A landscape with many valleys, sampled at points; each row gives a point and its height.
A ball rolls from a point to whichever of its 6 nearest points has the largest drop for the distance, and stops where none of them is lower. Distance is the straight distance between rows; heights are no part of it.
Vati: [188 163 127 136  78  78 128 100]  h=50.1
Zol: [160 138 163 128 169 102 169 130]  h=77.4
laf: [118 144  95 165  52 116 149  86]  h=79.5
mibos: [111 116 100 128 173 138 122 145]  h=25.5
pufum: [169 182 139 166 140 115 182  69]  h=66.8
tipit: [187 151 156 128 140 108 120 111]  h=65.8
lage: [147 116 133 163  70 143 131 102]  h=42.2
vaze: [ 77  88 119 100 137 125 122 195]  h=78.5
lon: [ 92  73 151 113 168 146  71 172]  h=85.3
Boso: [100 131 138  99 107 159  81 130]  h=82.6
Tem: [142  97 119  84 171 146 126  95]  h=43.5
digo: [169 148 124 114 132  89 151 123]  h=64.1
kipem: [137 147  91 135  66 121 172  94]  h=64.4
lipo: [193 163 160 155  82  98 123  96]  h=52.6
ruro: [137 132 133 128  84 142 168 107]  h=42.5
piz: [136 164  96 164  81 136 104 149]  h=59.5
kal: [154 149 121 133  72 156 150  97]  h=45.2
dubam: [ 85  92 137 120 122 108 105 192]  h=77.0
safiv: [118  99 111 149 171 109 139 136]  h=11.9
piras: [191 142 177 136 154 104 123 112]  h=75.2
Buzip: [130 108 127  95 167 127 164 108]  h=53.6
Vuzed: [170 155 168 141 162 130 122  69]  h=73.9
tad: [182 163 116 118  68  99 144 112]  h=47.4
Baras: [128  92 132 135 155 120 144 103]  h=16.1
buta: [130 123 103 121 110 122 136  78]  h=32.8
Goti: [168 139 140 101 128 153 147 125]  h=52.9
fud: [ 78  88 111  95 138 122  95 193]  h=80.7
zefig: [ 62  92 152 114 200 151 101 147]  h=61.9
Zil: [ 84 108 146 115 173 172  92 142]  h=47.8
febi: [122 118 128 151 101 128 150  95]  h=37.3
pupuv: [157 123 176 147 174  84 133  92]  h=85.1
minud: [ 91 137 134 138 157 147 137 150]  h=40.9
pafi: [142 140 124  93 185 102 161 124]  h=73.3
Zavo: [155 110 126  73 168 147 132 106]  h=50.4
Kel: [ 78 101 118 119  85  96 105 159]  h=14.8
pizi: [134  92  94 119 177 127 111 116]  h=31.2
sepav: [169 150 149 143 114  87 162 126]  h=61.8
Fises: [188 154 139 144  78 110 144 118]  h=53.8
sifek: [166 142 149 127 145  96 116  67]  h=68.5
Miked: [161 172 118 140  59  93 178 107]  h=25.0
Vobol: [146 137  93 152  63 130 117  90]  h=26.8
vazo: [146  94 135 142 124 156 115 113]  h=32.5
pipub: [ 65 117 133 117 148 135 103 136]  h=41.0
tet: [ 61 141 136 130  89 126 120 130]  h=68.8
fikam: [ 70 124 117 124  84 109  98 133]  h=68.4
limaz: [134 110 148 110 154 131 174 108]  h=53.2
kozi: [181 169 142 153  82 103 121  62]  h=53.5
vepad: [ 89 162  98 136 124 123 130 137]  h=36.2
tapor: [169 150 129 130 133  82 133  90]  h=65.7
puded: [119 110 132 123 182 184 117 166]  h=38.5
kirar: [175 136 169 127 148 133 161 137]  h=70.0
luza: [184 152 176 148 101 106 131  82]  h=54.1
bavop: [ 89 140 137 121 132 165 118 135]  h=65.9
zefi: [156 132 119  98 119 143 140 106]  h=42.6
faf: [ 65  94 126  99 121 153 137 191]  h=78.4
pipu: [116  78 118 132 214 142 137 161]  h=37.8
moman: [118 123 111 177 106 114 141 132]  h=31.4
ked: [ 87 132 110 101 178 149 106 131]  h=30.2
Paleg: [102 150 117 114 120 166  95 136]  h=56.4
Vuz: [ 82 124 151 115 128 160 108 134]  h=66.3
Kuzak: [ 77 107 124  99 160 129  79 139]  h=37.9
vogo: [103 129 118 162 154 150 135 152]  h=37.0
luvup: [ 94 152 123 148 104 119 140 145]  h=47.1
benu: [121 147 113 135 132 165 119 162]  h=37.6
vom: [ 84  97 157 125 120 135  94 166]  h=67.1
Ros: [ 88  89 141 127 117 139 111 197]  h=76.0
ful: [ 99 123 121 102 180 178  89 140]  h=35.4
rosim: [132 128  95 149 127 110 115 132]  h=26.9
mozo: [195 185 104 147 148 105 169  67]  h=73.7
Lub: [109 158 130 172  89 142 136 145]  h=12.5
zet: [150 129 163 113 162 136 172 120]  h=67.9
Nurev: [132 127 125 148 146 159 129 155]  h=34.2
zutiz: [102 100 115 117 218 149 140 158]  h=47.2
Bimar: [101  93 130 114  96 148  99 205]  h=78.3
Kor: [150 140 116 109 112 107 175 105]  h=52.7
Vez: [109  97 131  96 159 135  67 177]  h=66.9
pek: [175 154 120 149  73  72 149  97]  h=45.3
Zeriz: [155 164 165 157 113  92 148  65]  h=56.1
fek: [147 106 102 129 189 145 107 147]  h=30.1
vem: [162  87 123 127 185 150 104 140]  h=31.1
nubuz: [151 166 152 142 147 100 151  46]  h=59.9
Gitid: [102 111 136 130 111 144  67 160]  h=89.5
Zofaf: [ 68  96 137 125 136 121 110 140]  h=49.7
rutuk: [139  65 138 136 191 153 135 139]  h=19.0
bipu: [141 145 103 174  82 128 106 110]  h=39.7
doka: [171 161 143 135 107 114 169 127]  h=60.0
zoze: [108 102  99 106  88 109  90 184]  h=73.4
Soru: [169 173 135 166  24 121 182 115]  h=43.7
Ves: [ 74 157 123 115 105 126 122 125]  h=53.4
migus: [109 122  94 107  94 138  93 195]  h=81.8
fodi: [131 150 129 178  84 136 126 145]  h=46.5
Zez: [163 137 154 143 117  70 157  97]  h=59.4
dolu: [170 176 131 124 153 141 141  61]  h=66.7
dala: [ 88 122 126 105 107 129  78 129]  h=89.6
Roru: [ 85 110 135 128 213 167 142 150]  h=53.3
Vivor: [144 113 100 141 124 146 108 118]  h=28.7
roso: [150 123 159 106 141 149 169 113]  h=58.5
noz: [140 146 127 119 102 106 185 112]  h=51.6
vadi: [ 92 127 109 139 166 139 141 147]  h=30.0
luki: [ 75 103 135 115 207 159 126 141]  h=57.4
zopen: [ 82  93 110  87 140 126 112 200]  h=79.6
fazur: [158 160 100 130  55 120 148  88]  h=52.4
saku: [111 106 116 110  83 116  71 171]  h=79.1
zimi: [163 163 105 120  71 105 159 107]  h=46.7
Zuri: [ 98  96 115  86 143 139  82 199]  h=84.1
gori: [142 119 107 158 128 141 111 146]  h=28.8

For each start below, name every point that the ball comes to, in order.
kozi: pek > Miked
tipit: luza > lipo > pek > Miked
Boso: Paleg > benu > gori > rosim > safiv
Vati: pek > Miked
Kuzak: ked > mibos > safiv
vaze: Ros > vom > pipub > ked > mibos > safiv
vepad: rosim > safiv

Where does a ball stop that starts at each point below?
Zuri: safiv
pupuv: Miked
fud: safiv
piras: Miked
dolu: Miked
Vuzed: Miked
migus: Kel
